Each row is a point on a tangle of strands that fork, close into loops and nearly touch. The rows are in no order.
In the rows, 128 means zero.
Points whose rows are less than 114 apart are linked; no others are. Some points are linked to none.
j840: 150, 121, 122, 124, 140, 143, 123, 141, 132, 101, 130, 136, 116, 132, 140, 116, 104, 71, 102, 97, 177, 150, 104, 137, 88, 119, 78, 112, 109, 107, 108, 110, 126, 121, 149, 153, 145, 100, 135, 153, 138, 136, 99, 141, 124, 114, 134, 130, 114, 126, 196, 127, 105, 107
j612: 115, 167, 131, 129, 85, 123, 127, 96, 158, 106, 147, 114, 118, 143, 111, 117, 126, 129, 121, 109, 136, 111, 133, 111, 128, 168, 115, 113, 177, 92, 148, 150, 123, 164, 113, 129, 123, 158, 132, 130, 100, 110, 115, 163, 123, 122, 142, 141, 149, 108, 148, 112, 86, 141
j987: 115, 131, 120, 138, 121, 124, 108, 125, 120, 96, 102, 149, 135, 137, 121, 125, 119, 133, 106, 91, 144, 104, 92, 126, 120, 182, 102, 134, 172, 128, 144, 130, 133, 152, 115, 95, 165, 170, 135, 142, 118, 136, 135, 137, 154, 147, 127, 125, 113, 83, 131, 87, 86, 113
j199: 99, 98, 94, 107, 110, 132, 107, 113, 127, 139, 158, 105, 140, 156, 111, 134, 128, 130, 137, 132, 120, 123, 109, 123, 70, 107, 88, 98, 147, 99, 154, 144, 154, 154, 123, 143, 139, 118, 129, 137, 128, 134, 104, 141, 97, 116, 135, 153, 125, 85, 188, 103, 104, 120
j70: 134, 104, 112, 123, 140, 142, 121, 130, 137, 80, 132, 127, 119, 119, 125, 111, 88, 88, 119, 101, 168, 135, 109, 124, 101, 126, 94, 112, 118, 103, 84, 100, 133, 144, 136, 129, 147, 121, 134, 137, 132, 129, 119, 126, 146, 140, 154, 125, 116, 128, 181, 118, 99, 102
j823: 111, 135, 153, 130, 132, 147, 127, 104, 131, 165, 129, 122, 113, 144, 117, 117, 162, 126, 135, 178, 97, 119, 164, 135, 169, 126, 146, 159, 98, 132, 115, 119, 121, 109, 123, 143, 115, 140, 103, 119, 129, 84, 133, 112, 113, 136, 137, 113, 146, 153, 108, 133, 181, 185
j638: 114, 93, 98, 154, 115, 126, 90, 137, 121, 106, 122, 141, 140, 138, 128, 119, 129, 84, 122, 106, 134, 126, 105, 119, 94, 129, 83, 123, 121, 117, 109, 126, 136, 139, 143, 142, 167, 125, 110, 177, 154, 148, 116, 144, 109, 122, 126, 160, 98, 82, 176, 79, 104, 113
j208: 94, 109, 126, 124, 120, 141, 100, 119, 132, 148, 181, 91, 121, 142, 128, 150, 141, 170, 190, 163, 103, 119, 133, 118, 86, 98, 122, 98, 146, 95, 129, 143, 137, 139, 111, 146, 109, 137, 100, 105, 144, 105, 135, 131, 89, 110, 124, 152, 135, 114, 146, 119, 141, 135
j264: 107, 88, 94, 159, 121, 134, 97, 130, 124, 98, 137, 130, 139, 131, 125, 120, 124, 113, 134, 116, 130, 107, 112, 111, 94, 120, 91, 106, 139, 107, 85, 123, 145, 151, 127, 145, 156, 136, 109, 152, 144, 144, 133, 133, 112, 137, 131, 142, 108, 90, 166, 72, 86, 110
j889: 134, 162, 147, 131, 123, 133, 144, 82, 147, 133, 156, 101, 105, 143, 106, 103, 139, 95, 144, 134, 111, 125, 190, 106, 160, 120, 136, 158, 117, 106, 97, 151, 114, 133, 124, 145, 86, 145, 94, 115, 111, 75, 130, 129, 111, 136, 149, 124, 148, 159, 134, 133, 158, 170
j509: 146, 117, 134, 135, 121, 120, 122, 142, 121, 123, 146, 126, 118, 133, 147, 162, 123, 122, 138, 106, 137, 142, 110, 138, 98, 104, 97, 112, 160, 120, 146, 135, 132, 119, 148, 148, 123, 85, 115, 145, 131, 171, 118, 122, 105, 117, 102, 144, 108, 107, 145, 132, 105, 113
j109: 116, 113, 106, 76, 144, 126, 123, 129, 157, 111, 132, 110, 109, 125, 118, 129, 106, 120, 149, 138, 152, 163, 133, 115, 108, 95, 130, 122, 68, 119, 110, 116, 129, 120, 116, 140, 117, 134, 143, 85, 131, 80, 108, 146, 137, 125, 158, 124, 137, 161, 165, 131, 160, 123
j374: 146, 126, 128, 163, 119, 120, 97, 134, 130, 99, 113, 150, 144, 133, 134, 121, 129, 68, 104, 107, 143, 134, 124, 120, 119, 146, 78, 146, 126, 128, 88, 121, 127, 121, 163, 138, 170, 131, 113, 176, 144, 161, 123, 149, 116, 135, 118, 144, 102, 106, 164, 90, 99, 138
j846: 109, 101, 108, 83, 125, 147, 118, 148, 101, 121, 106, 138, 131, 142, 145, 136, 99, 147, 119, 107, 135, 140, 74, 140, 82, 119, 130, 115, 158, 137, 191, 148, 150, 146, 115, 112, 140, 86, 133, 137, 112, 148, 97, 132, 143, 119, 129, 131, 88, 87, 137, 147, 123, 86
j343: 115, 127, 117, 89, 141, 125, 118, 118, 166, 100, 144, 109, 121, 138, 119, 105, 93, 110, 141, 130, 164, 149, 124, 120, 102, 124, 109, 121, 92, 107, 102, 123, 133, 143, 124, 136, 142, 144, 148, 100, 131, 88, 112, 159, 133, 129, 164, 135, 134, 145, 186, 115, 128, 135
j447: 122, 113, 106, 128, 163, 147, 146, 145, 106, 137, 122, 132, 138, 108, 130, 123, 124, 165, 149, 142, 122, 112, 116, 133, 129, 99, 155, 121, 113, 122, 126, 108, 125, 133, 119, 124, 119, 136, 140, 90, 167, 113, 162, 110, 154, 125, 149, 123, 138, 130, 95, 124, 157, 82
j556: 145, 139, 163, 160, 143, 110, 163, 145, 120, 151, 121, 137, 142, 120, 149, 128, 139, 148, 130, 114, 104, 134, 137, 138, 175, 142, 144, 127, 153, 166, 126, 111, 138, 122, 134, 116, 98, 120, 127, 133, 136, 165, 153, 101, 141, 116, 94, 134, 117, 123, 69, 155, 128, 139
j120: 143, 141, 127, 125, 132, 118, 139, 99, 143, 108, 143, 120, 117, 115, 120, 125, 123, 95, 156, 122, 131, 133, 158, 94, 145, 127, 116, 135, 97, 108, 67, 116, 113, 121, 128, 131, 105, 135, 135, 101, 123, 103, 134, 122, 127, 141, 143, 132, 139, 169, 155, 118, 137, 143
j617: 126, 140, 131, 145, 116, 110, 129, 116, 126, 130, 159, 129, 127, 123, 143, 128, 138, 140, 152, 130, 108, 114, 143, 130, 145, 135, 135, 124, 152, 126, 123, 130, 123, 133, 136, 133, 120, 141, 115, 124, 123, 133, 147, 125, 120, 132, 125, 145, 128, 118, 111, 131, 117, 138
j164: 116, 138, 129, 110, 118, 110, 110, 132, 120, 153, 103, 148, 148, 150, 122, 115, 149, 140, 106, 166, 115, 136, 126, 153, 132, 154, 158, 158, 114, 160, 178, 150, 120, 116, 132, 125, 158, 137, 142, 145, 119, 132, 111, 155, 129, 128, 129, 129, 120, 122, 111, 132, 141, 157
j139: 134, 110, 125, 127, 158, 141, 142, 182, 105, 131, 77, 144, 168, 116, 133, 109, 124, 157, 111, 138, 117, 129, 105, 131, 137, 112, 184, 141, 123, 172, 167, 111, 126, 120, 117, 113, 136, 119, 149, 136, 158, 140, 150, 120, 148, 136, 127, 116, 121, 118, 70, 142, 154, 91
j789: 155, 151, 167, 167, 131, 123, 168, 123, 122, 170, 121, 126, 151, 133, 133, 114, 136, 145, 125, 120, 104, 112, 151, 131, 203, 155, 156, 140, 144, 147, 122, 111, 133, 136, 142, 114, 85, 120, 141, 128, 137, 148, 154, 99, 131, 124, 117, 114, 137, 138, 68, 153, 132, 153
j357: 128, 104, 127, 168, 141, 124, 119, 133, 116, 124, 169, 123, 121, 111, 160, 157, 128, 139, 192, 126, 95, 116, 141, 105, 118, 110, 112, 105, 151, 114, 93, 107, 140, 124, 136, 133, 104, 111, 90, 130, 144, 150, 170, 86, 98, 125, 101, 149, 109, 116, 117, 122, 121, 121
j882: 119, 134, 118, 123, 117, 125, 128, 106, 168, 101, 150, 119, 117, 125, 111, 120, 113, 123, 118, 109, 155, 111, 127, 106, 119, 154, 109, 94, 162, 75, 108, 132, 134, 172, 109, 118, 121, 164, 133, 111, 109, 114, 125, 137, 141, 132, 149, 122, 143, 125, 158, 109, 77, 111
j209: 130, 178, 139, 139, 118, 129, 141, 93, 136, 148, 129, 120, 140, 138, 101, 97, 145, 130, 114, 138, 129, 110, 166, 124, 163, 148, 153, 146, 125, 114, 123, 132, 108, 159, 135, 116, 107, 163, 155, 111, 125, 99, 139, 141, 132, 138, 167, 114, 151, 154, 103, 126, 140, 165
j452: 105, 100, 110, 107, 130, 155, 134, 133, 103, 113, 106, 142, 129, 146, 136, 143, 93, 144, 111, 87, 154, 114, 71, 138, 84, 130, 127, 113, 185, 126, 165, 125, 149, 148, 111, 90, 145, 110, 129, 131, 106, 133, 117, 121, 158, 137, 138, 118, 99, 88, 137, 143, 104, 85
j151: 120, 132, 120, 163, 114, 119, 99, 124, 137, 89, 118, 147, 142, 122, 124, 123, 131, 129, 114, 103, 129, 94, 121, 110, 135, 172, 100, 125, 171, 119, 102, 125, 133, 155, 119, 111, 156, 176, 118, 147, 124, 148, 151, 134, 133, 152, 127, 124, 120, 89, 124, 81, 77, 119
j197: 161, 123, 129, 132, 140, 141, 147, 142, 110, 115, 95, 154, 134, 96, 119, 129, 112, 126, 107, 80, 136, 133, 94, 129, 132, 102, 148, 125, 113, 148, 116, 93, 120, 119, 124, 94, 116, 110, 146, 133, 128, 139, 156, 94, 165, 157, 130, 108, 133, 144, 107, 146, 125, 77
j717: 116, 137, 105, 94, 134, 120, 111, 153, 123, 131, 93, 148, 148, 132, 119, 114, 132, 141, 101, 149, 136, 143, 112, 149, 117, 144, 165, 149, 98, 156, 177, 139, 122, 126, 122, 119, 162, 137, 155, 134, 125, 126, 115, 154, 141, 125, 143, 117, 116, 125, 119, 126, 143, 119
j274: 92, 102, 105, 98, 113, 133, 97, 117, 130, 148, 169, 93, 134, 151, 115, 141, 128, 163, 166, 156, 110, 123, 114, 130, 70, 97, 113, 100, 144, 102, 157, 152, 146, 150, 111, 143, 124, 131, 126, 117, 135, 121, 110, 146, 97, 115, 130, 146, 131, 98, 163, 117, 129, 126
j360: 170, 153, 165, 144, 121, 111, 146, 137, 120, 111, 112, 132, 117, 121, 144, 153, 118, 124, 93, 85, 150, 135, 135, 158, 146, 139, 105, 126, 170, 141, 154, 148, 126, 96, 130, 118, 117, 105, 134, 126, 111, 170, 113, 123, 121, 114, 72, 107, 126, 142, 109, 149, 110, 151
j42: 119, 117, 107, 110, 106, 126, 123, 119, 124, 129, 147, 119, 127, 153, 130, 133, 126, 113, 113, 108, 139, 129, 103, 126, 85, 127, 76, 107, 147, 103, 158, 140, 142, 148, 142, 146, 147, 108, 131, 148, 126, 149, 92, 151, 110, 112, 134, 156, 119, 83, 188, 110, 96, 116
j301: 117, 160, 133, 137, 127, 136, 129, 105, 130, 137, 141, 130, 141, 130, 119, 105, 145, 137, 137, 154, 120, 116, 164, 122, 153, 136, 139, 139, 117, 102, 100, 126, 106, 145, 121, 124, 120, 180, 145, 102, 140, 93, 153, 139, 127, 129, 164, 126, 147, 141, 116, 108, 157, 151
j892: 132, 126, 131, 135, 136, 123, 109, 152, 100, 101, 92, 167, 148, 120, 136, 128, 112, 120, 96, 93, 137, 129, 90, 136, 125, 136, 139, 143, 150, 163, 151, 116, 119, 130, 123, 93, 153, 132, 123, 158, 131, 154, 149, 121, 154, 150, 116, 128, 98, 109, 121, 114, 120, 105
j247: 135, 136, 132, 122, 129, 129, 110, 136, 109, 97, 87, 160, 130, 134, 126, 130, 109, 116, 88, 85, 156, 124, 82, 135, 114, 172, 113, 142, 153, 147, 156, 120, 125, 140, 123, 86, 165, 143, 136, 153, 118, 143, 130, 133, 161, 139, 125, 125, 102, 92, 139, 107, 101, 108
j498: 135, 117, 113, 125, 139, 130, 117, 140, 113, 96, 118, 155, 128, 109, 133, 130, 106, 117, 118, 104, 141, 133, 98, 134, 113, 111, 139, 125, 127, 140, 128, 108, 118, 126, 128, 114, 140, 121, 128, 143, 127, 144, 144, 111, 146, 147, 134, 125, 110, 123, 136, 129, 121, 89
j445: 140, 129, 143, 115, 109, 110, 126, 115, 131, 136, 144, 109, 110, 137, 129, 141, 148, 108, 126, 143, 117, 142, 133, 150, 119, 121, 119, 147, 134, 135, 142, 158, 122, 101, 151, 156, 140, 102, 101, 148, 118, 135, 101, 146, 104, 123, 102, 146, 134, 117, 143, 142, 125, 150
j114: 150, 137, 133, 106, 113, 118, 135, 120, 136, 134, 134, 110, 109, 141, 130, 140, 143, 96, 103, 125, 141, 146, 117, 149, 96, 121, 95, 135, 125, 126, 159, 165, 122, 101, 155, 166, 145, 92, 115, 143, 122, 135, 78, 159, 102, 104, 101, 139, 132, 111, 169, 135, 119, 141
j395: 144, 155, 140, 165, 115, 116, 115, 100, 138, 117, 131, 143, 132, 130, 129, 113, 134, 88, 119, 127, 119, 111, 164, 111, 161, 153, 108, 149, 147, 120, 78, 124, 118, 132, 150, 128, 136, 146, 116, 161, 110, 143, 138, 130, 118, 161, 130, 118, 120, 129, 124, 105, 106, 167
j469: 111, 107, 130, 136, 144, 117, 120, 154, 120, 138, 141, 122, 126, 122, 146, 148, 137, 160, 175, 143, 104, 146, 111, 135, 108, 112, 145, 109, 135, 152, 156, 131, 139, 120, 132, 132, 115, 102, 107, 137, 141, 158, 131, 114, 123, 109, 92, 151, 98, 110, 98, 159, 137, 116
j258: 112, 112, 108, 141, 141, 130, 138, 129, 121, 111, 127, 144, 129, 122, 113, 130, 112, 149, 121, 96, 152, 93, 97, 129, 111, 133, 128, 104, 169, 107, 116, 113, 134, 157, 110, 101, 130, 154, 136, 108, 121, 119, 158, 104, 163, 154, 142, 115, 132, 113, 115, 116, 103, 85
j595: 125, 114, 153, 131, 126, 128, 133, 137, 131, 172, 118, 123, 111, 130, 131, 132, 153, 130, 133, 177, 99, 137, 148, 148, 154, 124, 156, 149, 109, 167, 140, 133, 133, 88, 128, 142, 130, 115, 91, 152, 121, 132, 114, 114, 115, 129, 89, 131, 139, 145, 95, 164, 156, 158
j71: 109, 99, 108, 121, 150, 131, 106, 145, 119, 98, 122, 139, 116, 105, 130, 141, 130, 102, 155, 143, 123, 145, 128, 113, 123, 109, 143, 139, 84, 127, 98, 91, 112, 97, 116, 136, 125, 126, 125, 131, 153, 114, 133, 108, 120, 146, 132, 131, 120, 146, 157, 121, 158, 119
j121: 143, 130, 107, 70, 128, 123, 143, 128, 154, 123, 128, 115, 112, 118, 116, 130, 112, 128, 116, 130, 164, 151, 124, 125, 116, 104, 139, 117, 76, 128, 132, 127, 136, 139, 132, 133, 117, 123, 157, 92, 107, 99, 104, 144, 163, 111, 155, 111, 143, 170, 142, 148, 137, 107
j701: 151, 124, 141, 124, 124, 120, 156, 125, 137, 143, 157, 99, 95, 111, 142, 152, 133, 140, 147, 132, 128, 147, 150, 138, 129, 104, 127, 118, 134, 137, 131, 156, 129, 103, 146, 150, 88, 85, 108, 107, 111, 143, 115, 117, 117, 102, 96, 132, 138, 158, 102, 171, 133, 123
j396: 124, 127, 123, 160, 137, 126, 134, 124, 123, 133, 162, 131, 127, 108, 149, 130, 133, 155, 170, 128, 103, 104, 143, 120, 142, 124, 136, 109, 143, 113, 107, 116, 129, 138, 125, 122, 107, 145, 114, 105, 142, 129, 174, 97, 120, 124, 125, 143, 123, 123, 105, 126, 129, 119
j532: 107, 141, 146, 125, 124, 130, 112, 133, 126, 182, 112, 133, 147, 157, 124, 108, 164, 158, 115, 197, 103, 123, 143, 162, 149, 148, 162, 161, 110, 147, 160, 134, 116, 117, 126, 142, 146, 148, 134, 133, 139, 111, 128, 146, 124, 126, 142, 120, 141, 127, 86, 133, 173, 172
j876: 129, 92, 101, 127, 145, 146, 125, 125, 123, 80, 121, 145, 127, 106, 123, 113, 85, 99, 126, 95, 157, 125, 96, 120, 107, 112, 120, 113, 122, 118, 84, 91, 122, 132, 126, 115, 143, 125, 127, 138, 128, 129, 137, 109, 153, 157, 155, 115, 108, 128, 158, 118, 121, 86
j341: 112, 97, 114, 124, 139, 144, 137, 130, 118, 103, 119, 139, 127, 140, 126, 148, 100, 139, 108, 79, 160, 109, 83, 131, 91, 132, 114, 105, 189, 106, 131, 115, 147, 152, 114, 94, 138, 128, 122, 128, 104, 128, 136, 105, 164, 150, 137, 110, 121, 94, 136, 133, 88, 89
j368: 151, 153, 134, 99, 132, 121, 135, 132, 135, 114, 112, 132, 119, 120, 125, 129, 111, 102, 86, 135, 164, 158, 128, 139, 112, 139, 117, 133, 91, 150, 142, 148, 119, 109, 148, 127, 149, 107, 153, 139, 105, 125, 87, 151, 136, 116, 117, 101, 131, 152, 162, 146, 120, 128
j11: 121, 122, 131, 121, 120, 129, 136, 113, 141, 145, 186, 94, 108, 133, 135, 150, 129, 159, 185, 142, 116, 125, 150, 110, 110, 105, 131, 92, 149, 106, 125, 147, 135, 144, 130, 146, 84, 119, 100, 93, 121, 112, 136, 123, 96, 104, 129, 155, 133, 135, 123, 143, 127, 131
j79: 148, 130, 126, 158, 132, 117, 113, 120, 136, 95, 121, 139, 132, 116, 130, 122, 123, 70, 126, 117, 138, 130, 152, 105, 136, 144, 88, 149, 115, 116, 54, 107, 124, 116, 152, 134, 146, 127, 124, 156, 133, 143, 132, 127, 116, 154, 131, 136, 119, 137, 152, 93, 110, 151
j191: 144, 180, 139, 149, 113, 127, 152, 76, 147, 140, 138, 117, 120, 134, 97, 101, 127, 95, 123, 117, 125, 114, 181, 107, 168, 145, 135, 150, 130, 106, 99, 147, 107, 146, 134, 123, 90, 142, 125, 133, 100, 101, 133, 129, 133, 146, 147, 113, 148, 168, 121, 133, 129, 166
j849: 137, 126, 120, 116, 123, 123, 124, 125, 140, 121, 143, 123, 115, 144, 130, 131, 126, 80, 112, 113, 153, 144, 110, 136, 89, 121, 83, 119, 115, 109, 128, 136, 127, 127, 154, 160, 151, 101, 128, 147, 133, 131, 93, 157, 113, 108, 127, 152, 121, 107, 194, 117, 107, 126
j476: 121, 112, 129, 148, 172, 140, 123, 172, 95, 134, 87, 165, 165, 115, 138, 113, 127, 141, 124, 140, 104, 120, 113, 136, 149, 107, 175, 148, 114, 161, 141, 95, 113, 117, 116, 104, 142, 133, 129, 143, 168, 143, 170, 100, 140, 146, 124, 126, 114, 114, 83, 131, 158, 103
j397: 170, 121, 131, 127, 141, 142, 161, 133, 116, 131, 104, 137, 124, 98, 113, 137, 117, 132, 128, 85, 127, 127, 102, 119, 147, 106, 152, 122, 97, 125, 105, 98, 128, 125, 125, 103, 97, 110, 153, 102, 133, 135, 159, 97, 165, 139, 138, 108, 146, 164, 101, 149, 121, 74
j834: 143, 131, 137, 123, 125, 122, 158, 121, 144, 145, 174, 100, 102, 113, 141, 153, 126, 151, 171, 121, 128, 134, 152, 121, 133, 109, 131, 96, 141, 119, 122, 144, 133, 129, 141, 141, 68, 99, 111, 96, 115, 134, 133, 108, 119, 102, 113, 143, 129, 155, 96, 165, 125, 118
j821: 100, 147, 158, 126, 118, 137, 111, 113, 130, 169, 137, 122, 127, 161, 118, 108, 163, 146, 128, 185, 98, 116, 153, 158, 149, 135, 149, 163, 117, 130, 141, 143, 118, 126, 122, 152, 134, 152, 112, 128, 131, 87, 132, 145, 120, 126, 144, 128, 147, 126, 94, 137, 181, 182
j711: 162, 137, 129, 123, 129, 121, 159, 144, 123, 151, 102, 114, 143, 115, 121, 125, 139, 150, 114, 135, 129, 133, 132, 129, 159, 131, 165, 137, 104, 159, 148, 124, 140, 126, 135, 117, 110, 116, 166, 108, 126, 136, 129, 124, 149, 121, 130, 109, 156, 164, 85, 153, 129, 113
j916: 123, 149, 123, 172, 113, 125, 108, 108, 142, 100, 131, 146, 139, 114, 125, 112, 132, 120, 128, 120, 120, 93, 154, 102, 154, 164, 112, 128, 154, 106, 77, 119, 125, 153, 122, 114, 137, 181, 119, 142, 122, 138, 157, 136, 123, 154, 141, 121, 131, 117, 116, 94, 97, 140
j76: 156, 126, 115, 89, 122, 126, 143, 143, 142, 125, 117, 120, 112, 107, 124, 137, 115, 120, 102, 137, 155, 163, 128, 128, 117, 103, 142, 117, 76, 149, 144, 143, 130, 110, 136, 133, 126, 103, 154, 120, 95, 113, 93, 137, 150, 104, 122, 100, 152, 176, 137, 157, 140, 107
j732: 138, 138, 149, 136, 131, 138, 153, 101, 128, 177, 119, 119, 125, 137, 118, 112, 151, 128, 128, 159, 102, 120, 167, 124, 184, 125, 160, 150, 92, 140, 115, 131, 123, 122, 135, 132, 100, 119, 127, 112, 118, 99, 132, 112, 117, 124, 139, 106, 160, 169, 95, 143, 161, 165
j917: 106, 96, 97, 150, 113, 144, 113, 120, 136, 102, 143, 119, 138, 137, 117, 125, 124, 124, 116, 115, 134, 99, 109, 106, 91, 130, 83, 94, 164, 94, 101, 130, 158, 168, 119, 136, 147, 139, 117, 139, 125, 146, 132, 135, 118, 136, 135, 132, 117, 93, 174, 77, 63, 101
j180: 109, 111, 110, 100, 135, 136, 117, 156, 138, 148, 113, 115, 120, 119, 129, 140, 150, 141, 136, 172, 120, 142, 134, 131, 124, 107, 167, 144, 74, 142, 147, 120, 120, 101, 112, 142, 130, 136, 132, 119, 137, 104, 121, 140, 131, 114, 125, 127, 141, 156, 110, 144, 173, 131
j324: 138, 152, 139, 129, 108, 108, 134, 106, 134, 130, 158, 118, 115, 132, 129, 128, 141, 124, 139, 131, 121, 122, 151, 137, 142, 132, 131, 137, 148, 128, 127, 151, 116, 126, 143, 144, 116, 123, 112, 123, 105, 123, 125, 140, 115, 129, 123, 143, 140, 126, 123, 141, 116, 151
j885: 102, 105, 142, 135, 139, 154, 137, 154, 125, 173, 100, 139, 118, 117, 123, 152, 156, 125, 132, 179, 95, 129, 143, 107, 169, 118, 159, 154, 62, 151, 115, 96, 124, 79, 106, 131, 124, 121, 114, 141, 141, 110, 122, 90, 110, 143, 107, 103, 135, 172, 120, 138, 181, 159
j73: 147, 143, 167, 153, 127, 107, 150, 141, 121, 130, 125, 135, 131, 123, 152, 147, 131, 138, 122, 101, 124, 144, 137, 150, 156, 142, 119, 124, 175, 160, 138, 136, 129, 108, 131, 123, 103, 109, 120, 135, 122, 177, 136, 115, 136, 116, 78, 136, 109, 124, 85, 153, 122, 145
j658: 125, 100, 139, 140, 145, 146, 133, 171, 112, 161, 92, 153, 130, 110, 131, 145, 136, 124, 127, 156, 97, 148, 139, 109, 163, 102, 169, 147, 70, 163, 123, 104, 126, 86, 113, 121, 126, 113, 130, 156, 138, 134, 138, 89, 122, 136, 94, 113, 140, 160, 105, 154, 156, 132
j230: 182, 149, 165, 148, 132, 115, 141, 133, 117, 110, 113, 141, 119, 120, 136, 147, 115, 96, 77, 93, 147, 129, 143, 149, 137, 122, 101, 128, 148, 144, 140, 144, 120, 86, 137, 122, 138, 108, 130, 134, 117, 167, 109, 118, 102, 126, 73, 93, 131, 153, 135, 145, 113, 147
j442: 162, 145, 149, 141, 130, 118, 168, 132, 122, 166, 97, 103, 154, 127, 125, 121, 139, 153, 114, 132, 123, 123, 140, 127, 187, 154, 168, 143, 127, 160, 142, 119, 142, 138, 137, 113, 96, 116, 168, 110, 136, 146, 136, 119, 136, 123, 128, 101, 160, 158, 71, 158, 131, 130
j263: 111, 143, 127, 137, 130, 137, 122, 103, 139, 112, 143, 124, 135, 121, 120, 110, 139, 127, 160, 142, 122, 122, 168, 99, 144, 132, 119, 132, 107, 94, 64, 117, 111, 132, 108, 126, 112, 178, 135, 96, 144, 84, 146, 129, 118, 135, 161, 135, 140, 154, 146, 97, 163, 151
j602: 132, 126, 127, 124, 106, 118, 116, 129, 109, 114, 124, 133, 127, 146, 147, 146, 114, 126, 115, 97, 135, 133, 96, 130, 103, 143, 88, 122, 167, 126, 173, 143, 138, 132, 139, 127, 144, 109, 128, 149, 128, 164, 111, 140, 125, 123, 111, 151, 104, 82, 158, 110, 96, 111
j12: 92, 115, 143, 135, 137, 153, 121, 136, 130, 156, 124, 139, 114, 124, 133, 146, 165, 125, 145, 183, 94, 117, 141, 120, 165, 128, 144, 162, 84, 131, 105, 90, 118, 81, 108, 138, 125, 140, 101, 133, 158, 102, 131, 97, 109, 147, 118, 118, 126, 152, 129, 131, 186, 172
j470: 105, 121, 100, 87, 115, 122, 124, 142, 122, 142, 122, 117, 133, 142, 132, 128, 129, 187, 144, 132, 123, 136, 99, 149, 99, 138, 143, 117, 142, 140, 205, 161, 152, 144, 110, 134, 141, 117, 147, 109, 116, 131, 96, 156, 143, 104, 138, 142, 116, 102, 110, 130, 139, 116
j24: 169, 156, 170, 157, 138, 115, 149, 115, 118, 138, 95, 146, 120, 116, 121, 139, 115, 90, 72, 116, 139, 137, 162, 138, 157, 120, 113, 123, 124, 151, 126, 148, 116, 89, 139, 101, 153, 104, 142, 142, 103, 157, 100, 113, 115, 140, 95, 78, 140, 175, 127, 143, 129, 153
j724: 114, 149, 135, 133, 125, 135, 146, 131, 123, 154, 149, 107, 148, 135, 134, 112, 148, 189, 146, 158, 114, 113, 145, 146, 149, 141, 154, 121, 151, 120, 153, 145, 126, 150, 121, 136, 108, 152, 139, 92, 159, 106, 149, 143, 130, 97, 153, 136, 150, 115, 78, 131, 151, 133
j486: 115, 116, 97, 75, 120, 128, 114, 148, 125, 125, 109, 134, 127, 134, 136, 125, 116, 152, 116, 130, 135, 143, 90, 144, 91, 127, 153, 128, 116, 142, 196, 151, 139, 138, 115, 131, 151, 110, 146, 127, 112, 129, 93, 152, 144, 110, 138, 129, 112, 108, 131, 140, 137, 98
j9: 109, 147, 122, 112, 114, 119, 144, 131, 125, 144, 138, 110, 135, 139, 130, 122, 144, 185, 147, 130, 125, 122, 125, 148, 131, 151, 145, 113, 160, 133, 177, 153, 143, 145, 115, 132, 119, 136, 146, 99, 126, 122, 126, 152, 135, 105, 141, 149, 130, 109, 87, 133, 126, 131
j961: 144, 138, 137, 102, 134, 116, 144, 105, 152, 126, 138, 97, 104, 117, 113, 134, 130, 86, 135, 140, 135, 153, 161, 114, 134, 110, 120, 143, 91, 129, 92, 137, 120, 95, 135, 142, 112, 107, 116, 108, 111, 96, 104, 136, 121, 128, 124, 121, 153, 170, 157, 136, 146, 153
j990: 116, 165, 130, 107, 102, 113, 119, 100, 142, 111, 141, 121, 132, 148, 109, 106, 131, 124, 114, 126, 132, 123, 125, 129, 122, 171, 117, 137, 142, 123, 152, 155, 115, 148, 130, 129, 154, 157, 148, 129, 105, 112, 104, 176, 127, 128, 148, 139, 130, 107, 155, 115, 111, 159
j828: 110, 143, 114, 91, 129, 119, 115, 111, 153, 113, 139, 124, 133, 137, 108, 101, 110, 134, 122, 134, 152, 136, 118, 136, 105, 142, 119, 124, 110, 117, 130, 140, 122, 153, 122, 127, 157, 164, 155, 108, 126, 102, 113, 171, 140, 126, 164, 129, 131, 125, 163, 110, 125, 133
j253: 141, 110, 137, 167, 135, 113, 115, 145, 112, 118, 153, 130, 125, 115, 159, 158, 124, 124, 162, 111, 109, 131, 125, 122, 113, 107, 106, 111, 158, 128, 107, 112, 132, 121, 144, 139, 114, 101, 98, 148, 141, 173, 160, 99, 108, 132, 98, 148, 108, 111, 123, 125, 114, 114
j252: 118, 102, 140, 151, 160, 140, 113, 165, 105, 150, 100, 172, 142, 120, 148, 130, 135, 126, 135, 155, 91, 134, 128, 122, 164, 108, 166, 151, 89, 155, 122, 87, 119, 95, 114, 116, 130, 127, 118, 156, 160, 144, 163, 79, 123, 144, 99, 130, 117, 132, 101, 138, 155, 135
j666: 111, 138, 129, 120, 126, 144, 133, 130, 131, 162, 148, 101, 139, 129, 135, 126, 149, 186, 151, 171, 118, 130, 146, 137, 137, 115, 151, 128, 119, 114, 135, 140, 124, 137, 119, 137, 115, 157, 130, 85, 167, 89, 152, 138, 133, 92, 158, 136, 163, 128, 89, 129, 176, 124

How many points has the smallest loop of links through each point below? Write - if it is on no loop.
j849 => 11
j658 => -
j199 => -
j301 => -

A fork is a point with three links, a tip a point with one. Leave the first point through the second and follow the links. Name the first fork or tip that comes.
j114 / j445 => j42
j120 / j263 => j889
j42 / j602 => j849
j79 / j395 => j498
j368 / j76 => j882
j151 / j916 => j917
j828 / j343 => j368
j12 / j885 => j139
j476 / j252 => j823
j889 / j191 => j961

Name the points in between on the shortest way along the links from the first point to the second, in order.
j876 / j396 => j70 > j840 > j849 > j114 > j445 > j324 > j617
j834 / j840 => j11 > j208 > j274 > j199 > j42 > j849
j711 / j360 => j442 > j789 > j556 > j73
j252 / j486 => j658 > j885 > j12 > j823 > j821 > j532 > j164 > j717
j990 / j368 => j828 > j343 > j109 > j121 > j76
